Each row is a point on a landscape with many peaks, with its height.
A climber steps from a point to the highest of its 2 nearest points, and stops where none of them is higher. Distance is the straight distance between rows; heights are no part of it.
Nipe: [  0   5  11  -6  17   7  24  -7  -1   3  -1  13   0 -34 -10  -1  -2 -12
  -9  21   1  -6  -3 -23  14  -7  -5  -3  19   0  -2 -13  -1  23 -18   0
 -25  -6   4  22   6 -22   3]  h=23
nos: [ 13  31  -9 -23  -4  13   2  -1   0  30  -4  16  -3  16  15  -3 -19  -2
  -1  -1  12   0  46  -6 -26   2  10   6   3  13 -10  20   1   5  13  -8
  12  20  10  -6 -11   8  -5]  h=170
Tunot: [-18  -9   5   9  15 -16  -1  26 -11 -21  14  -7  18   4   0  -3  -7  13
  -5  -7  15  -4  22   2   5  -5  -7   4 -16   5  -8  13 -12  33 -15  -4
  21   8  -9 -14   8   0   2]  h=119
Sesi: [  7  -9   5 -31  17   6  -7  14  17  22  -6 -22 -35  17   8  -5 -18 -12
  26  30  19  -7  35   0 -48  14 -30  -5  12  10 -20  -8  -6  -1   9  -5
   5  -9  21  -2 -12  -7  -2]  h=358
sesob: [ -8   1   9  -7   2   4  10   6  -3   4 -11 -12  24  10  -2  -2  -2 -10
  -7  -3  -3  12   8  13 -25   6  -4  -1  13  11 -11  21   6   1 -11  -2
  10  -2   5  -8 -45  14   4]  h=791
Daf: [ -5 -15  20  -8   3  17  -6   4  -5  -1 -12   7 -16   4 -20   4   4   4
  15   8  -2  -9   6  -7 -14   9 -23 -12  27   0 -15  -5  -5   6  -1  -4
  -9  -3  10   4  24 -22   8]  h=255
masaf: [ -5 -16 -22   3  -6 -23  -8  14  14  -2  -4 -15  -6 -14  -3  18  -1 -13
  -3  12  -5  -7 -28   2  15   6   3 -15 -19 -15   2 -18  -7 -13  17  15
   0 -30   5   6   5   0   8]  h=389
vutis: [  9  -6  27 -23   5   5   5   7  -9  23  -1  11 -24  26   4  -9 -16  -1
  26  20   4  -3  34   0 -40  16 -16   6  16   6 -22  -5 -10  -1 -15 -15
   5   7  -3   8   4  -4  -5]  h=465
Mebo: [ 11  19  25   3  -1  -3   7   2  12   7  -9  24  -7  12  16   9 -30 -22
  12   4  -8  -8  11   5 -14 -15  20   6  14   6  -7  18  21  22 -23 -19
   5  11  -4  -2 -10 -10 -18]  h=498
Zemev: [  1 -14   3 -23  24   1  10  13  13  13  -1 -20  -4  10 -12   6   3  -1
   9  21  11   3  31   0 -19  23 -35 -10   9   1 -13 -12 -10   5   9  -1
   6 -13  15  -8 -16 -12  -7]  h=321
tus: [ 10   6   2   2  16   5  26  -8  18  32 -22  20  15  -1   9   3  -4 -24
   2   1  -2 -11 -15   9   1   4  12 -10  13  10 -13   1   9 -24   5  15
 -10 -12  -6  10  -5 -10   5]  h=652
pavi: [  0  25  21   0  -6   0  15 -15  -2   4 -18  17   6   7  10   3  -3  -1
  -2   1  -9  13  13 -11 -15  21  -4   0  13  15  -3   2 -15  -6  -8  -9
  -5   1  -9  23 -15  -9  -7]  h=311
Mono: [  9  27  17   0 -12  15 -15 -20  -4   0   5  22   9 -10   6  14  18  19
  17 -25   0   0  -3   0  10 -11   2   5   2  -4  11  26  18 -19   9 -13
  -5  -1 -17   8  43 -15 -10]  h=189
Sud: [ -8  -3  12 -12   1  -7  13 -10 -29  -2  10 -19  32  -6   5 -32  -3 -11
 -16  11   1  27   2  -3 -36  21  -2  13  15   8   5 -10 -19  11 -24  12
  -9   2   8  11 -37   6   6]  h=479
zol: [ -4 -15  13  15  -7  -6 -16  -8  -7 -16   9   8  -3 -16  -4  -3   5  14
  -1 -16   1   9 -33  14  36 -27  11  -1 -12 -11  22  15   8  -7   6 -14
 -11 -14  -7  -3  42  -5   3]  h=129
tum: [  9  17  16  17  11   6   1   9  10 -24 -15  12  10  12  11  24 -11 -22
 -11 -35  -2 -11  -6  11  11 -15   9  -6  -3  11   5  26  27  12 -20 -16
  21  -6 -16 -10 -23   5  -4]  h=307
Moku: [ -2   1 -15   2 -16   3 -12  -3  -3  -1  -3  -2   3  16 -11  12  23  15
   0 -18  -3  -3 -15   1   2  18 -13  -2 -10   3   3  -3 -11 -29  27  10
   6   9   2   3   4   8  -3]  h=219
galem: [  4 -13   6 -10  13   2  18   7  18  34  -7  -6  12  24  12  -8 -21 -26
  10   5  -1  -1   2   7 -26  13   3  -8  16  19 -20   1   9 -11  11  22
   2  -5   3  -6 -31  -4   1]  h=524
zup: [ -8   7   6   1   4  -7  12  16  13  16   1  -7   4  40  19   5 -14   1
  14   5   6   5  10  15 -17   9 -17  -1  -6   9  -5  -5   0  -4  -6 -10
  19   7 -16  -4  -9   0  -8]  h=616
roz: [-16 -22   3  15  25  -3  36 -10  -7  -4   6 -10  41 -25   4 -16  14  -7
 -20  12   4   3  -5   4   5  16   4   5  12   5  -7  -4  -5  -6 -25  12
 -18 -10 -10  22  -4   1  25]  h=608
par: [-16 -28   7 -13   6   6 -18  16  11  -5 -12 -12 -24  15 -20   0   3  -5
  13   8   2 -25  13  16 -18   3 -24   0  13   3 -12  -2  -2   6  -4 -15
   6  -3  24 -15  13  -2   8]  h=202
vepel: [ -7 -14   2  20  15 -15  -5  23  -4 -13  23  11  14 -13  14   4 -13   8
   1 -13  18   0   5  -5  17 -22  17  -1 -12  -7  -2  19   3  39   1   3
  12   1 -21   0  23  -5   1]  h=106
fal: [-15 -18  -1  -6   1 -24  23  -8   3  -9  15 -11  18 -35  11 -18  -2 -15
 -29  11  -1  -4 -20   0  19   3  18  22   3 -10  -1 -14 -10   0  -8  11
 -14 -27   7   8   2  10  30]  h=299
mosi: [  0 -19 -10  19 -13  -6 -12  10 -11 -11   8  -9 -29   7 -10  10   8  17
  14   3  15 -16 -14 -13   3   5  -6 -12  -6 -15 -11 -31  -6   6  17  11
   8   9  18   0  27 -24 -13]  h=137
kudef: [ -3 -20 -17  -9 -22 -11 -26  14  -6 -12   5 -27 -26   6  15  -8 -37 -26
   1   7   0   3 -24  -6 -19  -3   8   2  -9  -8 -13 -15  -4   2  -1   2
  13   0  19  -3 -13  18  16]  h=208
Pogi: [ 20  21  -8   0 -23   6 -35 -27  15  -5 -18  25 -38  -3 -23  15  18   8
  19  -3  -8   4 -25  -3  18  -6  13 -15 -22  -7  18   7  16 -22  15   7
  -8  -1   8 -18  16   3 -26]  h=126
ved: [  6   5   6  -7  13  -3  25   8  23  25  -4  10  15   8  26   1 -16 -23
  13  13  -5 -14  -3   9 -11   3  17  -1   8  11 -13  13  20  -9   9  12
   1   4  -4   2 -14 -14  -3]  h=560
ritu: [ 15  -2 -12  27 -16  11 -15   5  -2  -9  -4   2   8  14  14  22   1  14
  12 -30   5 -14  -6  -3  -2  -7  10   2  -5  -9  -6   7  24 -10  18   4
  27  28 -15 -14   4   0 -13]  h=534
Luso: [ -4 -14  19  24  14  11  14   7   4 -15 -28  -4  30   2  -7   6  18 -12
  -9 -17  -6  -3 -15   8   1   2  -8 -11   9   8 -11   1  -1  -8  -8  -1
   2 -13 -11   4 -17  -3   5]  h=394
biras: [ -4  -2  -5   8  14   3  25 -12  15  23 -28   5  21   2  -2   3  13 -24
  -7  -3   3   0  -3  -2  -8  17  -8 -16   3  21 -10  -5  -1 -38  12  21
 -10 -19  -7  14 -19   6   4]  h=535
votot: [ -6 -23   8   0  -8   6   4   8 -13 -10   8   6   1   0   4 -11 -18   2
  -8   0   1  -3  -2   9  12 -24  12  14  10 -14   3  -1  -3  31  -9 -11
   0  11   8  -4   8   2  10]  h=83
ner: [ -2  13 -14 -21 -31   2 -29  -6 -10  -8  14  -2 -33  -6   0 -11   6  22
   5  -1  -4  -1   5  -6   4  -5  -3  15   1 -13   5  -8 -13   3  15   0
 -11  15  18  11  23   3   8]  h=556
Gifal: [-12  -2 -11  -6   2   0  -9   8  10   8 -12 -19  -6  22  -3  -4  -2 -26
   5   7   2  18  -2 -11 -32  24 -30  -9  12   9  -1 -19 -16  -5   6  21
   7  -8  16   3 -22   6  -2]  h=596
dovom: [  9 -45  -7   8  10 -20 -22  29   5 -18  -2 -37 -62  10 -10  -6 -11  -3
  20  16  19 -26  -3  -3  -2  -6 -15 -14 -17 -11 -12 -24   2  23   8  -6
   8 -15  35 -24  22 -15  -7]  h=102
tur: [  2 -11  -9 -10 -17  -4 -11   7   5  -9  -4 -17  -5  -1  10  -5 -23 -24
  -7  -3 -14   6 -31  -1  -4  -8  25  11   2  -7  -6  -9   3  -1   0   3
  -1  -8   3  -6 -28  22  19]  h=225
Muva: [-13  15 -10  -1  -6 -23  -8   9  12   4  33   8  -3  -4   7   7  -8  18
   2  13   9   1  -2  10  21  -9   0   5 -15 -17  11  -3   2  11  11   0
   5   7 -19   8  19   0  -3]  h=589
todi: [ -5 -21  31  -6   6  -9  -5   4   1 -13   6   9 -20 -14  -4   1 -23   3
  17  14   0 -11   3   4  -5 -24  12  -2  16  -3 -21  -6   1  19 -18 -17
  -7  -5  19   2  28 -27  12]  h=153
dev: [ -3  23 -26  15  11 -11  17  -7  -2  16   3  -2  19   2   6 -18  14   8
 -25   5  10  32  16  -6   1   8   7   9 -11   5  13  -6   1   1   8  10
  10  15 -14  -2 -34  22  -5]  h=363
zozun: [  7  24  -7  11  10  17  13 -24 -13  -4 -15  15  13  -9 -16  -3  34  12
 -15   2 -15  14  11 -17  31   7  -6  11  -8  10  27   9  -9  -3  -8  -4
 -16  12 -12  -2  -6   7 -12]  h=282
Dob: [  5  10  -5  -1  14  10  -1  19   6 -11   1   2  11  -7   2  28 -11   0
   1  -3  -2 -21  13  -6   1 -12   1 -11  -2   7  -2  33  18  23  -4 -10
  13  -2  -6 -19  -2   0  -6]  h=257
fugir: [ -7  25   2  -9   2  -5  34 -16 -14  10   7   7  13  -1   8 -10   9   4
  -9  19  -6  29  28 -26 -20  32  -9  -3   6  15   5  -3 -20 -20 -11  12
 -10  -4 -10  31 -20  -3  -5]  h=260
virag: [ 12  -8  21 -41   6   8  -3   8  -2  24   5   3 -33  11  -1 -19 -16  -8
  27  22  17 -14  34   6 -44  17 -14   3  26   5 -15  -5 -10   4   8  -5
   1  -2  14   5  -8  -4  14]  h=401
peli: [ -8   2   0  31  18  16  25 -25 -24 -29 -10  -4  20 -22  -5  -8  31   3
 -29  -6 -22   9  -3 -17  26  18 -16   9  -4  10  36   5  -3 -36 -23  -2
 -37   1  -9  13   8   7  18]  h=404
lufu: [ 11   1  -3   7 -30   2 -33 -12  -2  -2  17   4 -28   0  -8  11   4  26
  24 -15  14  -2 -13   6   5 -16  14  -7 -16 -24   6   1  25 -10  14  -8
  10   9 -11 -15  41  -5 -23]  h=297
nafit: [ 11  10  39  -9  -4  -2  -3  -4  11   6   2  16  -9   6  12   3 -31 -11
  27  -2 -12 -15  -5  16 -18  -3  21  -4  18   7 -17   2  11  10 -24 -12
  -8   1  -3   3   8 -29  -9]  h=433
Rado: [  3   8 -32  21  11  -8  11  -9  10  -8   1  -3  16 -12   2  -7  29  14
 -10   7   2  26   4  -9  26   2   8   7 -28 -13  18 -15   1 -11  12  17
  -1  18 -23  -2 -13  19  -6]  h=312
fogo: [  6   1  17  10  16  10  -1  11   9 -12 -11   3   6  -3   3  19 -13 -16
  -4  -5 -11  -9 -10   0  13 -24  10 -13   3   3   1  27  24  13 -20 -15
   5  -5  -3 -13  -6  -5   0]  h=281
Sola: [ -2  18  36 -12  -1  -4   9 -15   6   0  -3  18   2  -3   7   9 -21  -9
  10  12 -16   2   4  -2 -13   5   8   0  22   9 -11   1 -12   6 -31 -15
 -15  -7  -3  17   0 -31  -8]  h=370
belu: [ 12  -7  16  -6   9   8  18   2   6  22   3  20  -5 -11  -5 -13  -7 -18
  -1  22   2 -12  -6  -4  19 -12  11   2  29  -1  -8 -14  12  14   1   3
 -20  -7   4  16  12 -17   9]  h=42
lep: [ -3  33   2  24  17   9  25 -31 -13 -17  -6   5  22 -14 -10  -5  39  15
 -28  -1 -20  13   7 -18  36  11 -12  -1 -12  15  36  22  -3 -25 -23  -5
 -27  -4 -21   9  -2  16  -5]  h=341
zake: [ 16  19  19 -16 -18  26   0 -32 -11  18  14  25  -4  -7  13 -18   3  19
  -4 -10 -11   2  10 -12  28 -19  -2  29  20   2  20  13   6   1   7  -3
 -23  10  -5  15  27  -1  -5]  h=330
lolet: [-18 -14   0   3  28  -9   9  19  -6  -8  18 -17  18   9 -14  -2   9  13
   0  14  16   6  25  -2 -15  11 -26  -1  -7   2  -3  -7 -17  30 -26  -1
  16  11  -3  -7  -4   0  -3]  h=131
tiril: [  7  10  -3  25   5   6  -2   4   3   0  -3   6  27  13   7  17  14   7
   0 -39   2  -5  -5   3   2   0  14 -11  -9   4   4   6  13  -9  12   1
  18   8 -29   0 -13  -1 -13]  h=441
Kefur: [-11   4 -13  -7   8  -5  29   1  -9  11   7  -3  10  -3  -6 -12  11   2
 -10  19   5  18  18 -13 -10  20 -17  -2  13   1   5 -16 -20  -3  -1  10
  -4   1   1  13 -11   1   1]  h=248
bepe: [  2  -2 -21 -11  -4  -5   6   6  12   8 -10 -13   6 -11   1  -5   3 -23
 -24  -2 -15   8 -23   0   1  -3  13  14  -2  -3  10  -9  -4  -4   4  11
  -4 -23   5  -3 -32  30  22]  h=247
kaze: [  1 -12  20  -8   5  -4  19 -17  25  12 -23  -6  20   9   8 -14 -14 -42
   2   6  -4   3  -5  -1 -32  20  -1  -4  24  12 -28  -2  -3 -11  -7  22
  -1 -11   2  19 -38  -3   4]  h=590
fusob: [ -7  -6  -8  10   5   7   9 -14 -10 -15 -14  -2  13 -24  -4  -1  32   2
 -26  -6 -15   1 -25  -6  32   8  -5  13  -9  -6  28   2  -6 -29   1   7
 -28 -16   0   8  15   9  14]  h=489
tupo: [ -2   5   5 -10   6 -12  33 -11 -12  13   4  -7  25  10  12 -27 -14 -14
  -7  17   6  25   5   7 -24  18  11  10  14   9  13   1 -10   4 -15  18
   4   8   4  14 -48  11   1]  h=440
zar: [-11  -9   4   0  15  -4  24  -7 -24  -1   5  -5  33 -10   0 -30   8  -2
 -29   7 -10  12  -2   3  -2  10   1  20  17   4  10  -6 -13   7 -12  14
 -13  -3   0   7 -30  13  23]  h=532
soz: [  0  -9  24  10   7  13   9  -8  -6  -3 -22   8  18  13 -12  10  17   0
   6 -10 -11  -7   6   1  -7   5 -16 -12  22   7 -14  -1  -3  -7  -5  -5
   1  -6  -7   3  -3 -15  -1]  h=334
seram: [ -2  12  -4  -6  -1  10 -11   6   7  20 -32   7 -21  16 -13  -3   2 -21
  10   9  -2   8  -5  -8 -17  19 -12 -12   9  18  -1  -9 -10  -7   8   9
  -3 -10  13  -1 -11   1  -4]  h=490
fegi: [-12 -22 -14  23   8 -20   0   8  -2 -15  -7 -20  21 -20  -4  12  10   0
 -13  -8  -4   1 -32   1  12   5   1 -10 -26  -8  -2 -19 -11 -15  -1   9
  -1 -19   0  -1  -6   2   3]  h=351
sus: [  9  21  -7  -7  -3  24  -3 -20  -1  14 -22  21  -8  -7 -15   4  15   1
 -10   2  -8   7   9 -16  22  -8  -1   0   8   8  17   6   2  12  -1  -7
  -5  16  11  -7  -8  11 -12]  h=310
vus: [ -6  -2  26  -9  -4  -4   1   5   4   0   3   2  -7  37   7  -2 -17  -5
  17   0   1  -8  28  22 -37  15 -13   3   8   1 -19  -3   2  -4 -22 -19
  16  11  -7  -5  -6   4  -6]  h=543
Zopo: [  0  -2 -29   9  14  -8  -3  26   0   1  12 -29  13  27  15   6  -4   3
  -4   0   9   2   8   2 -23   7 -14   1 -11  10   0   9  11  21   4  10
  26  18   7 -18 -27   7  -7]  h=648
zaso: [ -9 -15   1  22  27   6  17 -11   8  -6 -22 -11  28 -16  -7  14  12 -25
 -10  -2  -7  -6 -19  -6   2  10 -10 -18   7   8  -9  -9   2 -17 -11  18
 -12 -15  -1   7 -21   2  14]  h=448
noku: [ -2 -17 -19   8 -27 -13 -18  10 -14 -13  18 -10 -40   3  -8  -1  -9   8
   5  16  11   5 -15 -20  13 -15   8  -5 -21 -22  -7 -37  -8  16  16   0
  -1   7   8   6  14  -4   1]  h=172
nena: [ 18   9  -1   2 -15   0 -33 -26  13   0  -2  11 -37 -20 -24   5  20  17
  10  -5  -6   3 -32  12  33 -27   1 -10  -7 -15  21  14  12 -11  11 -10
 -14  -7   2 -17  38  -7 -19]  h=63
levit: [  3  10  -7 -21 -33  -3 -27 -11  -1   5  34   0 -25  -3  14 -11 -12  31
   0   1  11  -1  17  -1  10 -21   5  21  -5 -20   6 -10  -2   8  20 -12
  -2  28   6   9  21   5  -5]  h=745
Mib: [  0   1  11 -13  12  18   9   3 -18   1  -6   2  16  -3  -9  -1  -4  -3
 -10  10  -4   0  22  -3 -17  -4   0  -4  18  12  -7  22  -2  19 -21 -12
   3   2   8  -6 -16  11  13]  h=678
vibu: [  9  14 -15  30   4   3   8 -19   4  -3  -9  14  31   4  -8  17  35  21
 -11 -25  -1  -5  -8   3  12  17  -7 -20 -17  15   3  18   6 -34  15  16
   8   3 -22   3  -6   6 -13]  h=346
fofa: [  5   7   0  -6  -7  -2   0  16  16   5   2   1  -7  15  25   4 -37 -17
   4  -5 -11  -5   5  12 -16 -13  29   6 -10   2  -3  17  11   8  -5  -6
  18  10  -4  -6 -21   7  -9]  h=550
Zulit: [ 18  29   5 -18 -16  22 -11 -15  -5  26  14  33  -6  -9  11  -1   6  19
   6 -10   0  -9   4   7  18 -14  10  13  10  -6  10  20  14  -1   8 -12
 -19  13 -13  10  35  -7  -3]  h=259
perip: [ -4   1   9   8 -10  -2 -12   3  -8   1  21  18   1  -8  -4   5   5  17
  18 -16   6  -9 -12  19   4 -12   8  -3   0 -12  -2   7   4 -10  12  -7
  -3  -3 -10   3  54 -30  -8]  h=211
nusib: [ -4  -3   7  19 -16 -14 -11  -4  -6  -7  12  10   3 -10   1   2   6  18
  17 -10   9   5 -42   7   5 -13  21 -13  -8 -19   9  -3  11 -20  24   1
   2 -15  -9   6  41 -21  -1]  h=166
Mel: [-11   2   7   6 -20  -1 -11   3  -6 -33   3  -2  13  14   4  13   1   2
 -10 -24  -7  -2  -4  20  -2   3  -6  -3  -6   8  -6  13  -8 -12  -2 -11
  13  -4  -2   3 -12   6  10]  h=379
tib: [ -8 -15   5  19  22   2  27  -3  -3 -11  -5   5   9 -29  -7  -4  19  -3
 -21   6  -1   9 -14  -5  39  -6   1   7   0 -16  19 -13   1  -7  -7  -6
 -21  -7  -5  13  22  -4  11]  h=588
koli: [ 13  28  -9 -13  -4  13 -11  11   8  26   4  22 -15   2  13  14 -15  14
  21  -5  10 -24  40   5 -23   2   3  12  -5  -1  -2  27   7   7  11 -20
  16  18  -2 -12  14   8  -8]  h=197
Zepa: [ 14  29  -3 -28 -32   6 -28 -26  13  11  13  11 -19  -2  17 -12  -9  26
  10 -17  -5  14  16   2  13 -22   8  15  -5 -10  11   0   7 -11  15 -12
  -3  25 -16  -4  17  20 -24]  h=502
febi: [  9  41  -3 -17 -33   0 -24 -29  19  25  -5  18 -32  16  20 -11 -19  13
  18 -20   5   7  24  15  -7 -12  15  22 -11   3   0   4   6 -24   6 -19
   4  35  -7  -1  11  15 -24]  h=362
kepam: [ 11  39  -7  -5 -29   5 -21 -15  12   4 -16  20 -20  13   2   8   2   1
  18 -15  -8   3   8   1  -2  -4  12  -1 -10   4   6   5  10 -16   5  -8
   2  15  -5 -11   6  11 -11]  h=258
Tosu: [ -1   6 -20  -7 -11 -15  -7  -1  16   5  21   3 -10 -24  -4   6   2   9
 -16  13  -3   9  -7  -3  33 -16   6   5 -16 -19  15  -4   2   0  15  -5
 -15 -17 -10   1   5   7   4]  h=503
mevep: [ 12  26  -6   5 -19   6 -25 -21  14  -9 -25  14 -20  -2 -11  25  13  -5
   4 -13 -12   1 -12  -8  14   1   9 -18 -18   2   2   3   6 -21   8   0
  -2   4   4 -14  -7  -1 -20]  h=186
zeseg: [-17 -21   2 -11   6  -6  -5  17   5 -14  -8 -20  -9  -2 -18  -2  -2   0
  -2  16  -3  -9   5   1   1  10 -20  -8  -6  -5 -14 -12 -13  20  -2   5
   6 -12  22 -12   6  -6   9]  h=177
Rurod: [ 17  18  -7  -3   5  25 -17   9  13  12   3  17  -9 -12  -2  26  -7   7
  18  -9   5 -31  23  -1  -2 -14   7  -3  -6   6   5  36  16   9   8 -12
   8  12   3 -17  19  -2 -12]  h=227
fepe: [ 10 -11 -10   6 -19  -3 -19  -5 -17 -15  15   4 -12 -17  -8   5  15  33
  10 -17   9  -5 -15  -9  27 -13  12  -2 -25 -17   4  -5   4  -2  31   8
   7   6   6  -8  38  -3 -10]  h=396
mok: [ -5  14   0 -18 -29  11 -15 -18  -9  -4  12   9  -7 -12   5 -15   7  10
 -14  -7 -17  15 -10  -2  21 -11   1  20   7  -6  19   7  -3  -3   7  -2
 -22   6   4  13  16   9   9]  h=420
Ridu: [  5  10 -16  -8 -14  17 -12  -1   7  16 -19   7 -21  10 -13 -11  -3 -13
  -3   1  -5  16  -5 -16   4   0   3   0   9   0   6 -17  -4  -2  17   3
  -4  10  11  -9  -6  13  -3]  h=392
Bev: [  7 -23  -1   0   2 -21 -19  27   1  -6   9 -16 -65   0 -10  -8 -12  11
  17  16  11 -22   1   3  -5 -15   6 -13  -8 -18 -12 -27   4  26   7 -13
   5  -7  23 -18  29 -15   1]  h=116
vob: [ -8 -17   5  -2   6  -7  -7   6  17   5 -19 -32  13  15   6 -13 -10 -38
  -1   1   7   8  -7   1 -40  26 -20  -2  10   8 -10 -12 -13  -6   1  25
   7 -24   6  15 -37  10  11]  h=685
Das: [ 10  -7  -4  24 -10  13 -11   0 -15 -21  -4   0   1   2  -3  13  12  11
  12 -22  -9   1  -9 -12   4  -6   7   1 -11  -5  -4  -5  11  10   2   5
   8  21   0 -12   4  -1  -8]  h=662
dal: [-18 -20 -11 -11  18  -2   9   8  -4 -11   0 -31  -1   0 -37  -2  16   1
  -4  23   3   2  18  -9  -8  22 -31 -11  -9   8   1 -16 -28  18 -18  11
   1   2  16 -11  -8  -7  -9]  h=152
rif: [ -4  -5  -9   8  17  -9  17  18  -9   3  -2 -25  29  12  -1  -4   6  -7
 -11   2   3  10   7   4 -27   9  -7  -5   3  12  -7  -1   0  11  -4  15
  18  -2   6 -12 -46  12   0]  h=712
Rufen: [-12  -9  -7 -10   3  -2  13  -4   2  12  -4 -12  31 -25  -2 -10  -3 -22
 -16   0  -3   0 -27   8  11   6   9  26   6  -2   5  -3   2  -7 -11   8
 -14 -30   9   7 -17  19  30]  h=271
Zivip: [ -7  10   9   3  -5  15  -7  -7 -19 -29  -6   4  14   7 -14   9  21  18
 -17 -29 -10 -11   1   7   2   9 -17  -7  -3  15   4  28 -12  -3 -12 -14
   6  -1   4 -12  -2   5  11]  h=447
Nivu: [ -1 -25 -24  -3 -16 -15 -24  18 -19 -15  22 -34 -41   3   3   2 -30  -9
   5  20  11   0  -5 -22   0 -15  11  -4 -19 -15 -11 -29 -10  14   6   3
  10   5  16   0  -4   5  11]  h=193
tol: [  4   3 -20  25   4   6  -4   2   1  -4  -9  -2  19  22 -16  19  25  15
  -6 -13  -2 -10  -8   5  -2  21 -22 -14 -19  14   3   7  -6 -23  16  15
  12  10  -5  -3 -10   2 -14]  h=278
nup: [  0 -30  -3   9   2 -10  -2  21  -9 -13  32   1  -5   1  15 -10 -25  10
   1  -9  16 -12   6   0  19 -35  24  10 -13 -13  -6   2   6  39   7  -2
  17  10   0 -10  17   2   2]  h=96
mek: [ -5   7  13  24   2  -4  -1   4  -1 -35   1   3  27   7   5   4  -2  -5
 -15 -34   0  -1  -3  19   6  -8  10   2  -2   8  -2  13   5   6 -24 -10
  21  -6 -25  -4 -23   1   8]  h=336
pekun: [  8  13 -23  -1  -6  -5  -5  23   1  -5  18 -18  -2  12  25   8 -15  -6
  -8  -4  -4   5  16   2 -24  -6   9   0 -10   4   6  23  18  14  -1   2
  25  19   2 -21 -28  20  -1]  h=600
Mikil: [  2  12   8 -10   1  25  -4 -16 -30  -4  -4  11  14  -2  -7   4  14   8
 -17 -15  -8  -1   7  -5  -2  -1 -16   0  17  21   8  32  -5  -8 -22 -15
  -4   2   2   3   0   7  13]  h=545
ruk: [-11  11 -11   0   4  -9   9  20   6  11  19   1   2  23   5   3  -3  10
   0   9  10   7  15  11   3   7 -10   5 -12   0  10  -4  -2  10   0  -6
  17  12 -13  -1   4  12  -8]  h=702
Lumos: [ 17 -16 -21  20 -19   0 -32 -11 -17 -26  -9   1  -6  -4 -14  20  18  16
  13 -10   0  -5 -23 -15  18  -7   7  -7 -26 -18 -11  -6   4  -8  21  17
  11  14   8 -22  16  -9 -13]  h=507
befe: [-13 -16  -1  12  24  -4  39 -11  -2 -17  -1  -8  18 -31  -5 -23   9 -15
 -19  14  -1   9   6  -2  14   6   3  14  15 -12   8 -32  -8  -3 -28   5
 -24  -8  -5  26   5   2  17]  h=699
fov: [  1  -5   4  -4  -4   6   5   0  -6  11  -3  11   7  -3   7  -4  -7 -13
   7   1 -10  -4 -21   5   7 -16  10   4  14  -4  -2  -6  11   5  -1   2
 -14   4   2   2   6  -7  14]  h=64
duto: [  3   4 -24 -23  -5 -15   0  16  22  16  11  -1 -15 -11   5  -1  -6   1
  -5  12   2  -3 -16  13  18  -3   9  -3 -10 -15   8  -5   1  -7  27   8
  -9 -25  -3  -2   4   3   9]  h=445
Gos: [-10 -18  21  -4  -1  -2  -9  13  -4   4  13  13  -7   0  -7  -2  -6  19
  18  -2   5 -18  -4  17  -1  -7   1  -5   6  -3 -11   6  -6   5  -2 -17
  -7 -13  -2   2  51 -27   5]  h=188
sati: [  3   5   4  -1  -5  11  -7 -17  -1   2  -4  11 -10 -15 -19   7  25  16
  -1  -1  -6   0 -22   3  40 -11  -7   4  -2 -13  26  19   3  -8   7  -7
 -27 -16   4  -1  39  -3  -3]  h=91
soden: [-10 -16  -6 -17  23  -9  23   5  -2  15  11 -29   9   6  -9 -12  12  -4
  -2  24  16  12  27 -10 -25  29 -35 -11  11   3 -14 -19 -24  -2  -1  17
   0 -15  -1  17 -22 -10  -4]  h=285
lat: [  1 -27  20  -4   7 -12 -10  15  -2 -22   8  -5 -35 -12  -9  -4 -16  13
  16  17  15 -16   8  -3  -1 -18   1 -13   5  -9 -25 -17 -10  31   3 -12
  -1  -9  20  -6  30 -29   1]  h=135
kame: [-16 -21 -10  11  10 -29  16   7  -2  -7  10 -28  19 -24  -2   2 -10  -5
 -16   8  -4   3 -23  -3  15  -4  14   2 -20 -10  -3 -13  -8   4 -10   2
  -3 -20  -7  -3  -7  10  11]  h=328
rapa: [ -3   7 -17   0   4 -12  17   1  -5  22   6  -8  24  16  20 -14  -8  -3
 -10   5  10  27   3   5  -8  15  14  11  -2   7   9  -5   2  -8   7  10
  13  13  -2  12 -37  13  -4]  h=402

Call two points neighbours if one is among the 2 nearest of the other. Go from one point of each pair to the other, from neighbour to neighbour, staying as high as possible. Name the lowest point that can't be avoided.
levit / perip | Mono
befe / tus | zozun
ruk / sesob | Kefur
vob / tus | galem

Where does a climber stop that starts at each point below?
lolet | tus
Rurod | sesob
Kefur | ruk
noku | ruk
pavi | sesob
fal | ruk
dev | befe
belu | tus
zozun | befe
nos | sesob
Mono | levit
